Points, in no order, along strands that fork, close into loops and pass close to each other.
In the rows, 128 means zero.
Points whose rows are less than 124 apart are linked; no others are. Some points are linked to none.
J_574: [125 196 151  96 115 118 155 138 154 143 135 167 130 114 144 141 152 129
 116  94 147 126 206 112 151 164 144]
J_434: [106 115 126 171 198 109 159 123 102  75 178 146 150  78 160 140 100 106
 114 121  63 158  51  97 114  92 124]
J_696: [156 129 165 141  98 157 172 163 112 106  66 115 164 160 136  82  89 148
 118 136 174 145  94 143 120 172 155]
J_35: [163 113  62 184 113 195 132  85 121 145 110  88 124 127 126 177 189 141
 127  98 127 134 120 125 156 130  99]
J_644: [ 80 132  70 177 137 160 113 127 119 114 120 119  84 123 161 184 161 104
 149 137 134  92  90 107 155  84 100]
J_603: [116 204 179  98 107 103  94  89 120 115 162 121 170 150 123 110  96  84
 117 127 131 121 132 138  75 177  91]
J_320: [135 150 124 158 112 148 156 150 146 185 114 101 126 110 116 110 142 136
  98  97 132 156 168 138 140 150  93]
J_291: [112 163 143  97 105 152  87 183 149 124 130 141 141 170 152 118 140  96
 196 108 154 101 153 146 120 155 182]
J_252: [106 174 125 146 126 135 120 135 128 190 137  97 143 100 146 143 131 102
  79  85 115 137 161 119 110 150  65]
J_464: [138  79 123 112 156 106 131 184 133 125 120 139  90 132 135 100 158 139
 156 144 151 112 159 145 179 115 156]
J_104: [154 126 150 114 104 131 136 133 152 142 100 120 126 165 113 144 119 120
 165 125 110 128 168 146  76 168 163]
J_960: [118  57  71 161 140 156 111 125  88 143 126 119  72 122 162 144 121 134
 100 142 101 108 109 110 173  96 106]
J_783: [103 148  99 156 138 122 130 138 140 157 131  95 181 101  98 165 153 122
  87 109 107 151 150  97  89 110  70]
J_609: [167  63 160 154 138 168 153 144  93 143 143 149  58 119 153 119  92 125
 105 140 129 129 104 116 116 147 172]
J_476: [150 108 181  97 188  48 163 136 114 101 157 187 148  95 146  90 146 121
 137 134  99 138  84 107 137  98 146]
J_308: [123 136  80 156 162  98 127 107 103  70 127 104 144 104 120 169 128 110
 108 139 102 104  33 122 135  83  88]
J_795: [113 187  98 170 121 197 134  98 115 135 102 106 128  77 177 172 173 106
 118  84  99 130 164  97 124 116 127]
J_470: [ 97 109 177 149 179 143 124 116 113 121 180 153 115 119 140 137  74 116
 130 140  77 158  91 110  50 101 144]
J_995: [162  90 184 127 115 162 140 172  99 117  98 129 117 161 140  81  90 117
 120 143 174 143 101 124 153 178 182]
J_360: [182 194 196 137  85 178 136 116 121 154 122 153 112 125 131 117 127 135
 125  92 145 160 196 120 117 155 159]
J_559: [153 142  83  97  78 142 159 136 123 160 119 152  92 145 136  92 158 160
 146 140 141  84 160 162 176 159 100]
J_349: [118 164 138 134  83 188  78 174 121 118 122 138 149 168 148 124 168 137
 174  92 184 124 135 133 133 140 218]
J_94: [ 87  98 180 139 140 158  89 134 121 125 163 169 105 146 134  93  61 125
 141 167 101 142 130 107  64 126 152]
J_682: [103 204 116  83 119  92 134 122 160 136 145 148 155 128 140 148 175 111
 152  90 181 131 173  99 135 157 168]
J_934: [112 190 161  86 116 101  79  61 174 114 112 165 191 169 106 107  78 114
 151 164 141 140 145 149 106 103 120]
J_563: [162 147 110 134 139  91 143 102 113  82 126 103 153 115  75 157 124 132
  80 148 101  96  38 157 139 111  84]
J_335: [110 125 181 135  88 126  99 148 136 129 108 101 110 151 135  90 118 118
 138 130 174 138 172 142 129 176 171]
J_37: [ 98 178  98 157 152 120 103  98 116  95 115  78 186 110 137 169 153  72
 160 127 129 126  77  91  96 116 106]
J_677: [121  95 179 119 129 144 107 165 130 129 108 131 109 141 142  81 102 118
 157 146 178 153 142 112 154 152 219]
J_227: [151  60 143 161 168 145 171 135 122 142 163 162  68 103 155 133 109 142
 114 120  81 139 120 120 121 103 146]
J_866: [129 131 133 162 183 107 138 123  80  71 145 126 124  98 133 130 104 107
  97 139  81 124  15 128 124 100 110]
J_43: [183  92 136 107 126 147 159 170 107 121  90 156 119 158 138 108 146 146
 146 134 194 121  85 126 173 150 201]
J_114: [ 89 183 162 105  68 125  96  72 173 131 110 163 128 156 140  92 115 126
 166 128 146 146 194 132 100 141 151]
J_444: [187 105 135 116 108 141 158 158 137 133  84 136 115 158 114 131 136 137
 168 136 156 123 137 131 121 167 193]
J_600: [118 175  79 131 132 119 133  63 148 117 165 116 159 106  99 162 145 142
  82 107  88 118 127 126 161  68  32]
J_654: [156  90 108 112  96 127 120 164  94 146 111 173 116 149 150  97 128 200
 153 137 189 102 107 147 232 126 138]
J_401: [134 133 114 163  93 141 139 174 104 176 103 104 122 132 129  97 112 120
 122 128 130 156 164 116 109 184 116]
J_814: [135  50 115  96 160  66 165  92 132  98 158 164 111  92 117 105 123 149
 119 139  62 131  86 137 143  60  86]
J_693: [143  78 142 135 139 139 133 171 139 146 108 103  92 129 124 110 131 150
 115 136 149 110 142 179 171 132 129]
J_524: [186 185 191 120  89 166 136 122 127 126 115 169 133 127 146 117 186 155
 121  75 181 126 171 115 163 159 181]
J_209: [178 146  74 180 103 197 143  59  99 142 123  94 125 111 137 136 144 181
  97  97 129 141 140 140 192 121  87]
J_991: [143  54 115 120 174 116 189 113 154 116 182 176  84  92 127 119 119 149
 124 139  73 131 121 125 141  72 122]
J_741: [160 123 130 150  95 171 166 106 114 141 105 104 133 137 119 116 134 180
  53 135 184 108 102 159 163 143 105]
J_429: [ 94 175 125 158 142 116  99  95 110 104 135  83 169 140 107 154 104  84
 118 134 109 157  74 104  73 116 101]
J_380: [ 94 154 167  94 115  97  97 146 121 130 152 122 134 138 129 102 110  87
 137 158 167 106 133 132  74 162 122]
J_539: [107  87  54 161 133 156 121 128 143 106 114  95 134 107 113 196 151 139
 148 122  81 138 132 151 158  50  90]
J_948: [154 175 129 128 102 170 152 197 128 159 114 148 148 149 132 113 146 138
 167 104 164 141 156 150 164 189 149]
J_83: [133 145 122  83 166  84 120 177 157 135 128 140 151 134 116 146 167 112
 189 117 157 108 111 147 123  91 136]
J_239: [117  99 121  94 166  79 154 138 152 118 103  85 165  83  93 124 119 100
  97 144 110 130  76 147 112  90  93]
J_868: [116 135 126  88 113  66 148 135 181 153 113 130 133 135 108 155 156 120
 154 108 169 141 154 114 118 155 151]
J_912: [ 99 161 120  85 155 115  88 177 147 111 132 140 148 165 145 136 142  89
 205 102 143 115  96 135 112 108 179]
J_69: [133 182  98  93 113 133 151 140 158 147 136 174 124 130 129 127 194 155
 130 106 152 108 195 120 207 112 132]
J_456: [165 157  84 150 106 164 166  66 148 143 155 131  88 103 109 117 136 175
  83 100 123 126 177 122 183 141  84]
J_842: [109 159 154  95 134  85 110 104 153 118 104 111 180 142  95 105  66  94
 138 166 123 159 126 116  84 108 130]
J_874: [141 146 180 118  71 156 105 141 106 143 146 130 121 145 141 147 148 116
  95 116 117 100 189 147  76 175 115]
J_972: [117 111 145 111  99 129  77 107 157 141 128 150 138 178 130 135  60 126
 166 143 117 128 159 147  73 172 141]
J_812: [184 155 115 119  82 173 169 106  98 155 127 161 118 130 122  84 175 202
 108 125 141 107 169 160 171 165  98]
J_40: [163 170 149 130  86 174 122 149 129 119  99 152 161 164 146 130 205 161
 129  67 191 110 118 126 174 141 192]
J_81: [143 106 122  76 165  55 149 133  99  94 154 170 111 143 107 138 139 146
 124 175 112  95 105 156 142 101  97]
J_543: [ 95  72 101 136 171 107 130 144 110 114 132 119 134 100 144 147 117 117
 103 143  81 124 104  97  75 126 125]
J_286: [152 161 129 133 108 150 143 159 156 158 123 149 106 138 106 117 180 157
 130 125 198 103 157 125 179 110 144]
J_840: [119  62  88 132 122 128 110 129 106 148 150 132  65 141 139  93  93 157
 112 151  99  95 128 132 182 111  80]
J_962: [130 193 168 144 121  96  90 100 102  98 133  95 170 144  96 105  73  92
 108 142 122 140  67 131  98 155 105]
J_406: [119 148 139 120 135  99 145 167 119 137 124 125 112 149 106 138 135 113
 113 149 112 136 158 131  99 110 105]
J_793: [137  81  75 185 128 182 131 116 108 122 100  82 107 142 131 170 157 120
 123 118 124 144 100 115 132 159 139]
J_383: [135  85  84 103 100 111 128 148 117 166 130 152  87 144 128  94 100 182
 149 160 133 102 148 143 207 129 106]
J_875: [130 101  94 134 136 130 140 147 164 166 127  93 114 124 101 137 124 147
 116 123 120 127 147 170 162 112  78]
J_168: [ 93  95 147 172 124 139  96 153  93 151 131 115 103 114 145 160  87 144
 118 136 130 149 129 124  72 135 148]
J_85: [145 176 180 129  71 161 102  73 141 144 125 153 129 153 130 117  99 141
 143 112 134 169 216 138 109 168 157]
J_340: [ 89  97 150  92 137  65 103 140 171 142 119 138 141 145 115 119 132 115
 182 118 162 160 125  96 109 145 171]
J_488: [113 188 153 118 139 163 149  85 149 130 150 108 141 110 124 157 128 119
  98 103  97 156 191 132  77 160 135]
J_226: [135  86 105  77 136  62 146 134 176 141 115 120 122 113  85 102 160 119
 141 145 142 124 133 134 158  72  92]
J_976: [106 148 120 140 133 158 122  97 147 131 134  79 149 150 102 174  96  99
 129 135 107 171 162 130  75 143 139]
J_551: [129 109  91 187  97 162 159 137 122 103  95  94 113 157 115 146 145 138
  89 122  98 145 147 115 126 167 138]
J_462: [104  53  89 123 185  85 152 122 131 102 143 102 154  56 110 142 128 116
 103 143 108 144  88 120 105  98 104]
J_443: [134 155  93 124 130 156 132  58 155 134 176 132 114  99 110 120 147 176
  90  96  72 115 179 121 164  98  53]
J_87: [141  89 134  81 182  54 133 164 105 106 147 170 104 128 147 106 155 119
 153 147 124 110 126 132 155  99 128]
J_620: [ 91 122 182  97 164  94  74 142  96 106 165 163 181 127 147 117  36 116
 133 167 110 142 114 141  92 146 130]
J_446: [133 110 188 109 161  63 120 141 110 107 131 147 127 116 127  92 121 112
 124 149 110 110  84 107  72 105 132]
J_779: [182 143 150 130  89 172 149 129  90 151 127 137 118 139 135 132 172 156
  80 113 134 116 180 162 134 188 115]
J_903: [ 78 134 109 161 146 119  62  82 108  94 149 110 162 151 133 144  60  99
 142 154 112 160 111 104  72 132 117]
J_217: [134  73 102 166 108 141 179 166 135 112 100 134 106 140  91 133 129 173
 119 137 112 150 122 133 125 162 141]
J_381: [130 141 158  87 170  83 112 143 150 105 121 137 165 123 128  82  44  82
 176 161 123 131 102 111 103 109 162]
J_872: [113  34  92 115 154 144 124  98 155 117 150 114  99 112 118 156 108 172
 108 146  83  92 113 160 161  77 114]
J_53: [124  76  96 110 151  86 129 107 128  91 154 129 109 131  97 125 128 169
 121 161  77  97 111 156 132  72  70]
J_617: [101 181  75 163 137 159 124  97 130 125 116  80 151  93 155 177 179  79
 144 121 132 121 140  84 107 108 114]
J_164: [ 81 123 164  80 123  81  63 109 140 122 137 141 142 155 138  87 111 101
 177 154 181 128 138 118  96 158 159]
J_936: [106 211 181  86 109 109 114  85 177 119 123 155 176 137 126 121 110 122
 129 124 122 127 191 115  93 122 142]
J_145: [ 91  95 119 111 164 102 110 170 138 129 143 145 114 124 142 108 170 119
 178 114 178 159 116  92 140 123 207]
J_353: [156 165 178 125 141  68 109 132 128 114 121 130 176 123  70  97  90 122
 150 144 134 138  38 125 105 144 136]
J_366: [101  45  74 157 173 144 125 128 109 113 121 119 109  91 181 157 152 107
 126 126  81 123 102  82 136 109 138]
J_509: [151 180 151  87 159  69 111 156 122 116 114 130 181 122 104 114 150 106
 178 128 163 112  51 142 124 110 150]
J_668: [134 159 106 134 145  90 148 124 157  92 145 107 167 132  85 155 128 117
  74 125  99 105 108 132 140  95  57]
J_986: [138 150 154 165  59 198  98 118  92 138 114 114 128 149 165 169 126 115
  89  89  96 121 154 126  92 168 131]
J_70: [118  76 138  70 174  66 167 150 178 127 127 143 136  84  90 101 139 101
 133 136 134 144  80 124 147  76 111]
J_4: [ 87 103  94 151 129 166 123 102 128 142 106  70 118 135 121 174 126  89
 135 129 117 175 110 106  86 151 150]
J_708: [109  98 183 154 171 129 155 142 128 123 185 172  99 104 184 133  83 122
 115 109  65 135 117 123  94 114 148]
J_544: [ 84  97  62 173 119 181  99 112 110 134 110 109  94 124 160 158 149 145
 157 143 133 104  97 112 217  84 102]
J_854: [141 138  91 161  83 149 135 122  97 148 118 101  83 112 152 156 130 117
  89 129 140  90 150 126  91 143 113]
J_284: [137 129 164 118  90 130 128 158 119 167 104  96  80 121 148 102 142 112
 114 125 179 115 156 174 139 150 131]
J_525: [167 107  76 160  91 166 122  82 100 162 115  82 118 113 118 129 125 198
 114 139 135 113 154 162 166 105  97]

A piece is all that can be reached along the links. How many separate loops has the piece of each point below (a circle has one, a figure eight two, a Y none), and how many tips (points with one link)?
J_145: loops 0, tips 5
J_840: loops 0, tips 4
J_81: loops 0, tips 8
J_600: loops 0, tips 4

How many points has the smallest loop of links through each point below? Write - if it is on no loop.
J_456: -
J_814: -
J_85: -
